Points, in no order, along strands that fork, close into loops and pass close to each other.
(in the rows, 100 means zero)
Two points are linked if the straight distance between their rows is under 127. Some points are linked to none.
j445: [121 108 112  93 105  82 126 110  91 123  66  86 103 111  89  98 110 147
 104 118  92  97  81 107 124  98 102  81 112  94 107 104  86  96  97  97
  95  79  69  91  79  53  74 108  98  72  82 106 145 111  98 100 102  92
 107 106 109 103  94  98  95  92  90  84  90  82 125  53]
j415: [ 98  93 114 119  98 150 108  95  96 134  98 122  85 104 119 130 113 101
 115 105  85  80 120 102 108  90  80  78 121 109 106  75 108 115 104 114
  89 108 129  87 109 103  80  90 104  93  72 134 103 121 130 133  72 105
 117  89  81  94  89 118 105 115  95 105 125  94 126 127]
j720: [ 81 102 116 109  75 147 100 117 137 127 121  99 101 111 111 114 118  99
 107  80  79  98 123 112  92  99  85 109 114 115 105  86  95  89 104  82
 111  89 101 106 129 124 103  72  81  79 110 109  98 104  95 125  81  93
 101  92 100  97  83  91 105  92  97 109  99  85 100 126]
j669: [135 105 132  98  94  84  87 111  71  94  82 100  79 106 124  73 108 106
  78  97  76  93  81 114  88 117  75  84  98  91  90  85  72  96 119  74
 105  93  73  95 105 102 109 109  89 101  88  88 124  96  99  97  77  97
 104 105  91  94  90  55  98 110  90  99  70 114 103  61]
j321: [ 74  78  88  98  79 106 111  79  85 116 109  92 105 112 100 132 107  94
 106 113 130  67  81  86 107  96  62 126 120 118 106  74 122 108  98 123
  91 100 111  95  93 135  93  75 116  82  71 112  95 118  89 120  91  92
 102  91  97  90  82 142  73 104 100 131 141 120 106 104]
j286: [ 83 114  92  63 100  84 117  89  90  84 101 105 102 100 104  95 111 108
 135 141 106  91 102 118 127  97  89 109  98 108 102 131 108  81 109  89
  91  74 107  56  94  74  56 107  90 106 112  86 108  81 109 114  82 127
  97  87 106 106 140  97  70  98 110  87 106  99 121 106]
j335: [135  82 107 133  70 118 125 106 102 113  70 139  95 118 129  95 117 100
 128  98  76 103 105 113 104  93 102  98  65 109 109  71  68 107 105 111
 110 120  84  84 106  96  88 120  67 122 101 138 111 124 132  83  82 115
  99 121  97 100 106  79 110 116  70 117 111 106 127 102]
j705: [ 90 109  90 115 108 116  88 123  98 120 126 117  96  92 115  82  65  84
 103  85 105  96 121  75  97 107 103  93 104  88  95 107 114 109  97  85
 106 106 119 104 103 120 112  96 110 101 108 131  87 113  89  95 110  85
 139 103 123  95 100 107 122 110 115  98 123  89 115 138]
j518: [114  86  89 121  83 146 123  96  92 121  85 113 106  91 134 125 124  92
 112 105 100  70  98  96  94  94  97 105  87 117 123  78  84 129 101 124
  84 111 126  94  98 119  73 109  93 133  99 136  79 133 149 106  86 119
 107 105  86  83  90 121  99 118  99 120 113 103 122 128]
j450: [ 96 112  78  91  84  99  83 126 120  73 137 113 110 116  96  83  83  77
  73  78  88 133  97 106  67 123 100 127  85  97 100 107  80 104  96  92
 105  87  86 125  98 123 103  79  82  91 131  94  96 119 102  91  89  81
 118 105 120 100  89  80 125  96  85 104  84  90  67  94]
j508: [ 80  79  87 100  80 126 127  67  98 120  92  94 115 108  77 145 116  89
 101 126 120  82 111 103 106  83  76 112 113 137  97  91 119 116 100 136
  87  91 131  98 104 109  76 102 124  68  75 118  96 115 104 126 100  98
  91  87  82 104  93 137  76  79 107 103 116 114  92  96]
j177: [ 86 109  86  85  79  97 122 101 132 108  90  84 108  97  79 137 108 121
 120 110 125 114 114 111 117 103 124 113  99 117 118 124 120  71  72  95
 111  99  76  91  93  79  83 113  86  93 119  95 120  86  57 101 114  91
  89 108 122 115 121 108  85  79 107 106 123  83 108 127]
j340: [ 89 103 111 105  90  96 101 112 129 105  88  89 107  93 103  93  89  98
 127 107 114 102 128  93 139 105 131 104  91 115 101 113 113  70  85  89
 111  98  93  89 117  86  93 120  92 103 121 110  99  69  89  94 114 111
  86 105 118 107 128 121  96  95 137 100 116  90 107 140]
j491: [ 93  50 139  94 100 101 116  81 115  89  73  81  88  91 111 126  88  86
 102 102 117 111 121  96 119  91  92 103  90 123  95  81 128  87  95 114
  89 103 115  95 101 114 128 120 116  90  53  91 114  66  71 107 116  97
  57 101  76  94 105 108  82  88  99 125 119 125 108  96]
j983: [141 115  84  89  99  89 110  93 101  84  81  95 105 102  88 106 120 111
  84 107  82 106  98 135  85 108 128  96  93 105 100 129  83 113  93  87
 119  97  72 109  91  69  73 115  68  79 114  98 133  85  93 114 100 107
  81 116 125 118 108  85  93  66  74  80  85  85  83  79]
j460: [127 121  90  91  93  98 106 116 104  75 105 130 105 113 119  77  97 100
 132 110  84 109  98 111 117 106 132 104  93  91 119 102  71 124  99  89
 117 107 100  83 111  90  64  91  56 123 133 132  98 112 151  97  67 112
 112 118 105 107 118  91 112 136  88  82  95  85 109 113]
j985: [ 79  88 117  75 111 116  96  93 123  97 118 114  95 110 120  94 103  96
 132  91  81  94 120 109 118  91  64 100 112 129  94  77 117  70 115  88
  99  99 108  81 117  98 108  80 109 111  79  83  96  64 113 105  90 103
  81  90  78  88 132  81 101  95 115  91 121  84 111 142]
j102: [119 118  82 109  97  97 128 118  81 112  95 113 119 123 126  62 111 114
 109 111  96 103  71  89 124 110 127 111  83 100 118  91  68 118  84  87
 109  99  93  83 101  91  89 100  76 137 124 130  97 118 127  64  87 116
 119 117 108  96 114  92 110 145 101 104  86  83 120 100]
j453: [ 71  89 101 100  83 112 107 101 103 128 111 100  90 108 107 130 134 101
 121  97  99  87 137 121  84  86  70 103  92 115  95  96 115  81 101  90
  95  83  84  99 117  92  76 119  72  68  89  78 121  79  79 117  89  72
  86  87  94 102 121  73  75  69  95  88 109 115 132 119]
j337: [116 133  94  87  99  80 101 123  82  89 111  77 117 133 104  73 117 121
  82 111  74 119  68 136 120 111 110 115 116 109 119  88  67  91  93  84
 114 105  63  95  85  88  89  82  67  92 117  81 124 127 117 106  97  77
 118 116 113 103  88 112 112 113  90  81  86  93  99  56]
j667: [100  75 146 118  92 102 100 112 115  95  81  84  88 101 114 108  99  85
 113  89  83 125 111  91 126 109 121  94  92 118 110  67 102  86  99 117
 106 146  97  93  98 112 114  92  89 114  80 112  97  93 100 105 123  87
  96 109  90  86 106 110 119 103 104 132 124 111 107 117]
j93: [107 110  83  83 118  70  82  57  91  65  99  95 108  92  58  98  88  90
  76 109 124 105  80 109  70  95 116 111 105  81  82 124 103 122  98 105
 108 104  82 115  87 108 102 116 123  65 120  86 104  95 100  98  94 110
 101  99 115 123  67 101  75  72  83 102  70 105  53  46]
j885: [137 104 104  92  82  84 104 118  87 107  91  83 105 119 110  93 133 103
 104 100  88 103  95 122  86 102  73  95  92 101 109  79  68  93 114  81
 101  82  54 112 103  90  93 102  86  78  81  79 132  97  79 100  80  81
  87 104 104  92 102  38  95  80  93  81  83 112 114  61]
j443: [123 132  94  94  95  93 112 118  75 119  90  90  99 113  96  93 109 134
  91 111  85 113  93 120 106 105 113  99 118  98 108  92  74 107  79  95
 109 116  61  91  78  79  73  98  75  86 107 116 137 135 109 105  98  77
 121 106 123 101  93 101 118 102  87  85 105  77 127  68]
j112: [102 116 104  80 107  69  88  97  81 119  93  66 104 107  83  94 113 116
  92 111 131  78  49  91 105  97  94 113 126  84 109  99 102  77 102  93
  97  75  77 109  96  88 112  96 131 104  97  87 101  99  89  83 102 103
 110 108  91 103  86 103  71 124 100  86  76 101 105  59]
j808: [ 95  97  77  83 106  82 117 106 104  94 106  89 127 116 104  72 109 123
 124 113 114 117  82 100 130 108  85 116  83  95 107 101  96  78 100  94
  99  78  89  89  89  68 105 105 113  97 100  91 119  90  91  80  97  95
  85  89 111 105 120  62  86 117 109 101  82  95 112  88]
j982: [ 98  99  98  96 124 107  81 105 123  68 110 112  90  95  88  95  80  98
  93  84  71 115 101  92 105  94 128 101  94  97  95 101  93 111 105 114
 103 129 113 105 102  89 108  83 117 127 110  83  67  82 126  94 127 116
  91 104  80 101 109 102 137 114 103  93  91  87  67 110]
j386: [105  73  93 116  69 130 123  99  98 127  82  81 126 105 111 115 117 111
 113 106 108  90  70  95 105  86  97 111  91 128 128  83  89  99  92 119
  98 131 105 106  84 113  82  96  99 115  96 127 100 137 102  88 104 103
 106 102 108  82  83 135 107 120  93 122 122 109 116 122]
j97: [ 76 106  98  61 106 106 107  95  93 107 123 106 102 104 116  87 108 106
 136 113  91  81 105 104 132  94  76  98 106 106 104  94 115  71 105  95
  98  89 113  63 108  89  85  84  92 116  96  87 102  88 127 110  78 105
 104  89  89  84 141  93  84 117 124  87 128  93 124 134]
j928: [ 59  99 114  85 133  74  80  91  99  74 132  78 105  97  85  90  92  96
  95  95  93  99  91  85 115  96  92  89 121  99 108  79 123  64 100  89
 102 121 105 105 101 107 128  68 115 111  94  63  83  73  90 110 124  74
  97  84  77  84  97 106 111 128 114  99 119 112  92 111]
j473: [ 97 103  82 108  81 147 107 121 115 106 125 108 109 112 121 124 121  86
 110  92  93  87 101 104  91  93 110 107  97 105 144  82  77 118 106 107
  87 115 112 111 113 121  72  82  84 129 116 111  65 124 156 102  70 101
 111  95  86  83  97 101 129 122 101  91 100  99 113 151]
j592: [ 72 106 100  97 130  80  73  98  79 102 128  84  98 100  97  77  83 101
  95  87  77  98  84  70 121  94  94  82 121  65 106  87 114  81 107  96
 100 125 104  96  79  93 126  71 121  96  98  80 107  97  95 103 112  75
 118  90  95  86  85 108 128 118 103  92 109  98 114  93]
j662: [103  96  92  89  90  70 121 100 108  83  88  94 108 107 110  99 102 102
 116 122 109 107  71 109 100 120 108 114 102 112 101 106 108 100  91 107
 107 107  87  83  80 109  93 113  82  93 102  92 112  92  97 117 101 105
 108 103 127 102  87 123  84 102  83 122 119 114 110  96]
j52: [103  88  87 107 109  79  96  98 109 118 102  87 122  99  66  97  93 119
  76  85 135 117  90  72  89  95 108  85  86 101 105 130  79  80  99  91
  94  56  85 139 102  82 142 105 151  85  88  91 113  94  44  64 114  91
  74 103 107  96  96  71  88  80  92  93  88  97  81  68]
j196: [125 125  87  96 113 107  97 112  83  73 124 152  83 115 118  92  71  97
 110  96  82 119  95 100  87 127 111 101  84  72 115 114  90 146  98 103
  90 100 111  90  92  92  83  98  82 105 125 120 107 119 144  97  77  99
 117 106 106 105 116  86 133 117  90  75 107  91 107  92]
j254: [101  78  74 108 102 114  91 111 120 114 108  92 106  96  73 113  91 110
  92  82 102 135 110  78  73  85 102  96  58 100 102 123  94  95 102 104
  95  72  94 148  93  78 102 103 136  76  82 106 104 117  51  88 130  77
  90  90  91 103 110  80 105  65 110  91  87  98  89  91]
j708: [ 79  77  92  87  71 108 116  92  74 123  91  67 123 108 100 127 130 117
 106 109 121  84  60 103  95  93  81 123 111 116 126  77  95  97  90 122
  81 104 105  90  77 108  81  89 101 110  85 105  95 131 111 114 100  96
 105  89  94  71  84 138  82 122  99 101 111 108 130 104]
j217: [ 95  80  91  89 112  95 140  64 114  85  83  97 125  96  88 115  85 106
 123 124 124 105 100  84 129  99 117 111  88 119  91 117 130 111  81 117
  96 100 109  73  89  81 101 124 133  78  79 109 101  71  75 104 111 124
  76  98 109 112 106 118  83  89 106 122 106 101  95  96]
j82: [107 110 116 116  85 107  98 123 113  89 106 106 100 116 122 105  81  78
 105  79  71 126 109  82 109 123 129  92 100 113 115  75  97 102  98  95
 102 160 106  87  98 130 110  91  84 115 113 106  97 105 127  87 105  93
 116 122  88  83  80 125 155 121  94 142 115 108  91 131]
j395: [ 96 112 104 111 139  68  67 104  77 106 108  83  93  83  82  78  66 104
  74  84  96 110  80  65  93  98 111  71 106  58  97 109 109  95 107 110
 113 120 103 112  72  93 133 100 134 108  99  90 109 108 101  97 115  87
 126  90  94  96  82 112 111 102 102  94  96  94  96  65]
j19: [ 87 114  94 108  94 113 104 121  93  96 131 120 107 115 126  78  86  89
 119  84  89 106  97  86 108 114 111  97 105 109 118  84 109 107 102  79
  96 125 111  76 100 129 116  92  96 125 104 110  89 101 122  96  84  96
 134 110 101  87  87  96 124 141  97 127 118  99 112 146]
j648: [ 97  70 102 124  91  88  88 109 102 114 130 121  84  89 115  98  71  68
  90  63 109 112 115  68  70 123  92 102  60  94  73  95 115 105  97 101
  91  94  92 105  97 128 124 114  92 101  89 112 112 111  58  82 109  75
 110  89 118  95  83  82 115  88  97 130 127 135 108 109]
j392: [ 98  61 123 111 107  88 102  90 112  94  90  85  76  79 100 113  98  76
  87  92 100 118 123 118  87  93  94 100  81 103  76 100 111  93 117 124
  84 103 100 110 102 123 117 108 114 102  77  73  90  88  88 116 126  72
  72  94  77  89 108  95  93  72  99  87 103 130 100  99]
j159: [107 107  87  78  88  83 130  85  77  70  79 103 100 111 101 103 128 102
 127 125 101  93  69 138 110 103  97 123  97 108  97 113  99 100 101 105
  94  84 105  76  92  85  62 116  70 114 115  82 105  88 139 114  88 124
 108  93 123 110 110 109  78 103  95  86 116  99 108  93]
j997: [ 86  99  92 101 129  93  81  80  79 126 121 125  98  67 104  70  62  84
  73  83 128  70 113  53  91  84  82  93 105  99  77  91 126 132 121  87
 103  63 116  99 115 127 145 101 131 107  86 124  89 100  84  65  90 102
 112  82 102 111  89 102  98  95 113  99  87 109  96  99]
j706: [ 98 128  97 114 120 129  89 132  86 126 117 101  99  90 101 106  75 100
 108 107  91  81 125  77 110 109 126  77 125  84 117 100 118 118  96  82
 100 122 126 108  97 101  70  85  92 100 113 139  87 119 117 110 102  95
 140 104 106 107  87 135 119 113 125 101 123  75 113 144]
j25: [102 115 119  95  93 129  96 114 103 107  94 111  99  92 114 101 123  98
  93 106  77  76 102 119  90  91 101  96 114 101 124  92  68 107 125  87
  94  97 121 106 125 124  96  89  68 132 113 111  62 109 135 108  70 124
 108 107  76  91  83  92 111 128  89 109  78 103  92 146]
j714: [ 91  79 119  67 122 117 111  90 113  67  99 110  95  97 100 116 102 102
 134 102  88  86  98 107 117  76  76  94 109 130  83  81 116 102 115 124
  92 119 126  84 104 107  94  82 109 111  72  81  88  76 133 122 111 112
  77  82  61 106 134  91  97 103 103  94 120  99  92 103]
j271: [ 95 119  87 110  93  82  84 104 128  90 102  88 109  91  99  87  91 100
  83  91 112 108 106  99  91 111 117 108 111  90  99 112 111  80  85  74
 113  92  92 111 102 105 122  99  97  80 121  85  99  87  59  87 117 101
 106 120 131 109  87  94  99  97 106 112 102 111  80 104]
j40: [ 90  79 151 106  98 102  99 110 120  84  79  81  83  96 104 119 115 105
 111  84  56 118 117 122 124  84 117  84 103 109 103  65  97  64 110 124
 102 161  97 102 108 102  96  83  77 112  79  79  94  85 113 123 127  89
  95  98  80  84 111 118 137 107  99 101 121 107 104 121]
j73: [ 72 109 142  99 120 108  91  95 107  92  93  86  72  84  88 105 108  92
 108 104  81  85 143 126 109  91  93  89 134  82  80  99 118  77 115  90
 107 113 119 106 120  97 108  89  96  91 102  76  89  63 108 129 110  81
  92 104  63 111 116 112  98  69 102  80  86  94  82 115]
j344: [114 109  93 102  74 111 107 128 120  88 107 126  98 114 116 111 106  77
 128  87  76 121 112 117  95 105 133 110  88  97 136  86  72 117 100 101
 116 123 105 108 121 104  78  86  54 125 135 130  83 118 148 105  88  97
 104 117 101  92 105 100 127 118  89  91 102  92 102 136]
j887: [ 95  77  74 101 111 104  94  89 111  96 114 112 113  93  87  95  98  90
  89  84 108 118  91  86  79  72  83 101  72 103  80  94  98 116 122 122
  83  78 117 112 102 102 130  82 143 129  99  89  82  97 103  88  93 100
  70  89  73  95  98  82  98  98 105  96  86  95  98  91]
j71: [ 87  78  82  94 123 115  87  95 119  97 110  91 116 104  92  82  84 104
  97  78 107 105  87  76 119  69  92  91  93 100  96  86 107 103 101 112
  89 110 120 107  98  94 134  64 129 141  96  98  72  92 112  79 117 103
  66  84  78  98 104 104 116 117 113  93  86  87  85 120]
j747: [ 84 108 130  94 102 107 110  78  94 113  94  79  84 100  80 124 118 116
 116 118  81  92 117 130 111  95  95  88 130  78  93 103 112  81 107 103
 100 103 106  98 104  72  64  99  96  68  89  81 111  78 110 140 100  89
 106 100  80 108 115 124  82  75  90  73 107  94  99  91]
j227: [108 109  79 103 102  81  88 103  93  69 120  96  93 100  97  95 110  80
  70  85  88 120  83 116  55 104  97 121  83  78  95 113  79 112 120 107
  97  83  90 132  94 120 100  91  88 118 135  67  84 125 126 100  98  96
  86  96 105  86  96  85 112  95  90  79  75  99  79  87]
j972: [125 107  93 112 114  93  89 104  85  82 113 150  77  95 116  95  63  80
 101  80  78 119 116  78  73 124  98  87  82  71  93 112 105 131 102 102
  88 113 106 101  78 101  95 121  91  96 114  98 126 114 119 104  97  96
 130  94 110 104 113  80 123 104  79  91 122 106 115  90]
j846: [ 90  99 139 116 107  94 100  80  86 122  87  80  80  81  92 126  85  99
 102 122 131  73 133  83 101 119  97  91 107  88  86 115 145  93  86  92
  86  83 104  93  98 102 115 118 106  66  64  93 127  76  54 110 120  85
  98  94  92  99  94 114  63  71 106 108 121 122 121  80]
j949: [128 100 100 132  95  82  85 101  80 107  96 105  99 103 111  81  60 115
  88  93 114 104  90  72  78 138 116  82  88 100  92 123  98 131  72  96
 121 119  86  96  71  98 101 135 102  72  98 134 136 134  75  76  88 104
 134 106 127  99  66  99 107 100  63 147 109 106  86  60]
j890: [107  80  91 127  88 110 100  91 109 104 104 121  94  93 127  94  77  83
  92  83 119  97 140  87  82 113  96 100  70 105  76 111 111 113 104  82
  94  86 110 102 113 111 126 118 103  90  81 113  93 103  66  98  96 112
  82  98 112 105 105  75  88  86 118 115 111 112 114 115]
j829: [ 78  92 103  81  85 105 113  87 130 118  95  89 116 110  75 118 105 116
  95 118 111  88 109 103 100  93  92 117 116 112 113 106 109  86 107  94
 105  70 102 106 115  92 105  90 118  66  93 100  91  85  62  99  79 125
  82 104  93 112 106 104  67  81  97 110  75  89  88  97]
j854: [ 55 107 104  80  99  97  86  93  95 105 117  67 113  98  60 107 116  94
  59  93 120  83  79 100  76  80  84 119 129  77 101  91 100  92 103  96
 101  87 105 135 118 121 102  65 119  97 108  69  68 108  98  99  98  96
  92  89  85 107  68 112  75  83 102  87  66 105  57  92]
j883: [113  83  77 107  81 110  99 117  82  98  85  81 111 101  97 118 144  88
  73  99  99  83  53 128  69  85  88 112  84 111 106  84  63 125 107 127
  91 105  97 126  88 116  80 100  91 125 105  91  78 143 128 103 102 100
  82  96  97  69  80 126  92 100  77 107  74 104 100  86]
j163: [ 97  97  72 108  91 132 108  71  87 107  90 113 100 104  70 132  90  96
  94 106 112  85 101 101  82 100  92 104 102 122  84 113 101 137  92 134
 100  85 133 116 106 103  85 105 118  71  94 128  99 135 110 121  92 114
 103  88 105 104  86 128  77  72  98 100  87  99  78  83]
j690: [104  98 108 118 107  97 111  83  88  83  90 110  92  97 113  99  80  83
 111 108 112 101  98  80 112 122 107  88  84 112  85 102 116 128  88 121
  93 124 116  81  80 115 115 115 100 100  95 112 101 106 112 117  88 111
 118  99 104 114  86 122  95 109  93 141 127 114 104  97]
j622: [ 77  80  85  89  94 106  97  92 136  82 103  95 103  87 110  87  73  82
 119 108 119 113 128  84 135 104 115 114  86 117  80 101 131  82  91  98
  95  91 112  85 114 111 120 105 118 118 111 102  80  67  70  87 118 115
  74  93 109 102 135  93 103  94 139 114 114  95  96 137]
j553: [103  70 102  94 106  82 113  77 121  94  63  88 117  94  91 101  86 102
 100 125 131 116  95  82 121  91 116  95  85 121 108 100 122  85  88 115
  89 107  87  86  83  98 126 110 122  87  66  94 104  83  49  90 120 109
  66  98  99 100  99 102  80 100  87 141 103 117  78  76]
j683: [ 55 103 122  91 120  95  75 102 118  71 119  80  82  89  82 105  94  96
  86  94  97 106 127 105 105  86  96  86 134  97  89 101 120  68 101  88
 103 121 108 106 111 111 127  79 118  79  99  51  86  68  87 114 115  78
  90 101  87 122 108 103 115  76 113 100 101 102  72 114]
j512: [ 85 109 138 110 107 131  90 117  98  93 116 104  58  85 109 125 113  88
 104 100  71  78 157 122  95  93  91  75 106  88  83 116 106 111 116  95
  96 120 118 104 128 113  95  93  64 101 108  93  94  87 111 137 100  84
  98 100  70 110 107 116 105  77 104  72 104  90  98 124]
j331: [ 64 122  86  85 118  93  59 101  92  90 135 104 114  89  73  94 105  88
  56  83 105  90  81  90  80  80  74 111 127  88  97  95 102 100 104  81
 117  82 107 114 128 124 136  69 118 122 116  79  59  91  95  88  84 106
 110 100 103 119  81  97  95 107 117  81  51 104  55 102]
j566: [105  72  91  93 100  97 108  91 117  81  87 106  94  88 104  96 109  74
  94  96 103 107  98 111  80  84  98 105  79 107  87  94  87 107 123 125
  81  95 105 105 103 117 113 102 112 131  85  74  74  93 103 102 123 111
  57  86  79  92 118  88  88  86  97  90  81 108  93  92]
j910: [117  97 121 132 110  82  84  94  84  88  86  95  77  92 129  89  60  85
  99  93 109 101 109  73  98 144 117  81  90 106  82 115 117 126  68 102
 109 122 102  80  78 118 112 143  77  88 107 129 117 114  95  98  97 110
 119 106 117 101  70 128 111 108  85 149 120 117 101  87]
j432: [101 120  74  89  97  97 121  97  81  99 122 104 135 126 117  54  95 110
 123 101 104 104  58  95 149  95 100 106  96 104  94  96  87  93  85  87
 105  92 102  66  92  73 105 101 120 127 117 114  96 101 110  61  87 109
 104 102  91 102 112  76  96 149 109 106  88  86 108  84]
j104: [110 138 107  97 106  85  82  97  73 133 115  91  88 104  78  75 109 108
  75 118 122  71  75  98 107 102  70 111 141  70 117 116 106  80  97  67
 104  68  93 100 104  89 115 102 121 107  95 106  97  77  83  70  90 111
 129 104 116 109  94  88  71 109 137  74  84  98  93  75]
j186: [137 111  76 103  82  98 129 100  87 134  75 110 111 105  97  80  99 144
  73 110 122  78  79 102  98  94 118 109 103 108 105 123  69 123  81  98
 107  81  91  77  89  74  84 118  91 118 110 154 109 137  87  70 103 128
 114 110 129 106 102 120  94 102 111 100  91  88 127 107]
j631: [135 116  97  85 107  71 107  74  90  79  61  84 113  90  71 100 110 115
  87 123 107  98  73 120  88  94 128  89 108  99  90 127  87 110  91 106
 111 104  70 104  87  74  87 137 105  80 107  85 123  90  92  99 110 121
  95 115 127 121  94 115  87  78  83  98  65  86  67  52]
j483: [ 99 125 126 102 113  79  75  96  87 122 101  94  74  82  92  81 107  95
  81  99 103  75  98 105  88  99  86  79 131  64  92 114 104  70 113  67
 108  83 104 116 118  81 110 110  99 109  94  83  91  55  87  86 108 106
 101 112 100 101 109  83  80  83 121  67  86 112  97  91]
j879: [ 90 119  91 111 100 103  73 112 121  98 123 105 115  96  91  73  96 106
  74  71 104 100 100  88  98  92  81  91 123  83  94 108  95  85 104  76
 121  83 109 121 110 112 133  76 108 102 115 104  79  98  87  70 101 108
  98 105 118  97  87  88 111 119 109  96  73  96  73 107]
j354: [122 116 127 106 118 108  97  86 117  92  61  94  97  81  83  90  84 110
  98 112  81 100 120 102 115  90 124  75 111  85  93 112  97  99  99 104
 113 112 105 100 110  72 103 106 103  73  95 110  98  81 101 103 129 134
 109 111  89 119 100 113 107  85 102  98  70  76  72  78]
j969: [126  93  93 121  85  96 104 101  96 115  75  97 118  85 119  78  83 121
  86  93 123  89  81  78  89 105 112  93  93 101  99 114  97 116  91  99
 114  94  94 100  85  85 105 125 101 103 100 132 109 119  64  70 110 117
 113 104 132  95  87 104  96 112  94 118  98  97 101  82]
j277: [ 96  92  94 103 115  95  82  91 106 104 102 118  79  70 105  81  73  78
 102  87 118  93 148  84 108  91 103 101  78  99  63 121 136  95 102  79
  92  73 110 103 112  95 130 115 112 111  95  99  90  63  72  83 116 104
  87 103 114 110 135  73 105  76 136  80 102 105 102 127]
j782: [101 108  78  92  98  71  96 111 117  83  99  81 131 103  77  76 102 116
  73  90 142 122  78  85  88 102 121 101  96  98 109 132  85  77  76  88
 114  87  64 122  99  95 127 104 123  87 105  98 106 101  48  53 114  95
  90 116 126 108  89  69 105 100  90 121  87  95  70  73]
j495: [106 123  86 114 100 115  74 121 112  76 114 129  98  94  97  87  85  86
  69  81  82 106 125  97  73 109 102 103 118  89 103 102  81 112  99  76
 120  94 109 120 118 125 124  89  89 106 136 106  72 109 102  92  86 117
 113 106 114 119  91  92 128 113 105  97  72  91  65 119]
j993: [ 97 114 133 101 103  84 103  97  82 122  74  77  83 100 105 117 122 129
 118 126  88  93  95 118 119 102  94  82 113  87  99  98 110  69 110 100
  85  95  89  95  83  76  75 103  94  83  77  86 133  84  98 117 111  89
 103  96  91 101 118 102  91  90 103  86 112  94 132  80]
j18: [116  91  89 107 121 102  81 114  72  75  89  94 104 112  98 101 119  99
  76  83  92  86  65 115  80  87 101 110  93  84 106  92  76 126 118 115
  86 113 111 121  96 123  92  97  96 137 122  77  69 128 148 108 106 100
  86  88  79  77  85 111 117 109  90  94  80 112  90  94]
j828: [130 100 127 114  93  95 102 117  81 104  77 107  79  96 120  83 125  94
  89 108  82  80  83 122  92  98  92  96 111  94  97  88  71 108 115  89
 117  92  94 100 110 103 108 107  78 125  97  98  89 112 115  99  88 126
 109 113  98  83  84  92 104 113  89  96  81 106 102  99]
j278: [114 112 113 108  95 121  90 115 112  78 109 128  76 105 105 120 105  80
 119  92  70 116 135 132  81 107 102  86 101 106  98 107  92 122 113  96
 108 111 108 104 122 106  68 100  49  95 125 104 103 105 137 137  86 100
 100 100  89 101 115  90 121 101  81  81 112  89  98 112]
j358: [ 80 105 105 113  84 116 104 110 104 132 116 117  86  93 117 118 111 100
 121  94  99  99 130 111  90 105  83 110  97  89  98  94 120  84  91 103
  88 102  86 101 105  95  73 116  86  81  95 117 121 104  87 121 102  72
 111  88 114  95 119  93  99  94 110  87 137 104 155 132]
j959: [103  89 101 121 102  76  91 112 100 105 120 128  65  91 121  96  74  75
 104  72  81 139 116  78  83 129 103  99  71  75  87  92 101 111  99 105
  86 127  90  96  88 114 109 120  90 111 100  90 117 114  94 101 108  75
 122 104  93  86  98  93 140 107  85 115 123 122 115  99]
j827: [ 92 104 114 125  96 123 105 100 108 130 109 113  88 105 118 124 110 107
 134 106  99 104 131  90 113 111  89  81 100 104  97  82 125  95  88 110
  93 117 105  79 104  94  84 101  87  89  78 127 121 106 120 121  95  88
 123  95 103  99  95 120  94 100 111 106 140  88 140 120]
j414: [ 95  76  58  86  96 100  99  85 102  99 124 106 108  86  73 133  84  73
  82  98 121 133 112  82  75  98 106 109  71 110  89 126 104 112  95 130
  86  73  99 131  95  96  99 109 131  76 105  92  89 103  64 102 121  78
  87  88 106 119 106  94 108  66  99  95 103 113  89 101]
j703: [105  89 122  97  81  83 104 111 102 124  87  84  97 104 119 107 130 117
 100  95 103  98 111 123  87 107  79 112  94 100 108  79  93  54 102  79
  99  79  66 108 115  82  99 114  83  94  77  73 129  77  70  90  93  77
  75  99  87  89 113  43  76  91 104  89  96 119 118 106]
j931: [ 96  82 105  80 124 108 106  76 108  64  89 118 102  99  91 104  81 108
 132 116  95 108 111  96 132 100 105  90  92 116  87  99 122  99  95 127
  87 117 123  63 109  96 105 101 120  97  82  92 100  68 116 105 106 119
  73  91  82 116 115  95 105  96 105 108 103  95  87  98]
j640: [108  97  89 122  87 129 103 101 105  88  93 119  87 104  92 124 101  84
  95 103  75 103 117 116  79 116 103  94  99  99  87 110  86 133 113 120
  96 110 124 119 104 110  69 101  92  83 111 120  88 120 121 128  90 105
 107  97 103 101  88 113  99  84  78  95 104  90  91 106]
j209: [ 99 112  87  81 112  81  82  81 101  85  97  90 115 104  52 102 108 102
  68  97 111 108  73 100  78  84  98 114  96  77  92 109  88  98 104 107
 111  83  81 130 104 106 103  81 136  83 120  72  84  99  99  98 109 108
  85 103  95 107  84 102  77  87  94  84  53  93  50  52]
j332: [ 94  98  76  71 112  75 107 103  97 114 100  71 127 116  85  89 120 132
  98 117 120 102  58  99 123 100  95 120 109 105 111  97 103  65  95  87
  92  80  78  98  72  86 108  93 125  86  97  62 122  91  83  83  91  85
  88 104 103  98 102  84  68 116 101  93  88  99 103  61]
j638: [128 113  87  75  92  98 121  93  70 102  76  96 117 100  97  92 123 132
 102 129 108  72  68 117 111  83 107 122 110 110 116 119  84 121  99 110
 101  70 103  74  87  68  66 106  86 120 112 114  99 124 116  90  86 127
 108 100 123 107 104 125  90 116 104  82  92  79 124  98]

How many points has the smallest loop of links through each point below? Write 0 if it is on no loop.
j669 -> 11
j518 -> 10
j159 -> 8

A tip is a point with one link. Name the tips that can be reached along the links from each point below, in the order of the rows.
j186 -> j982
j708 -> j177, j337, j395, j483
j18 -> j983, j883, j414
j19 -> j706, j40

Name the points in between on the shortest way along the links from the first point to the second, in order.
j217; j969 -> j931 j714 j985 j97 j286 j159 j638 j186
j209; j883 -> j854 j331 j879 j495 j450 j227 j18
j808; j395 -> j432 j102 j460 j344 j278 j512 j73 j683 j928 j592
j669; j890 -> j828 j25 j473 j344 j460 j196 j972 j959 j648
j690; j887 -> j662 j159 j286 j97 j985 j714 j931 j217 j553 j491 j392 j566
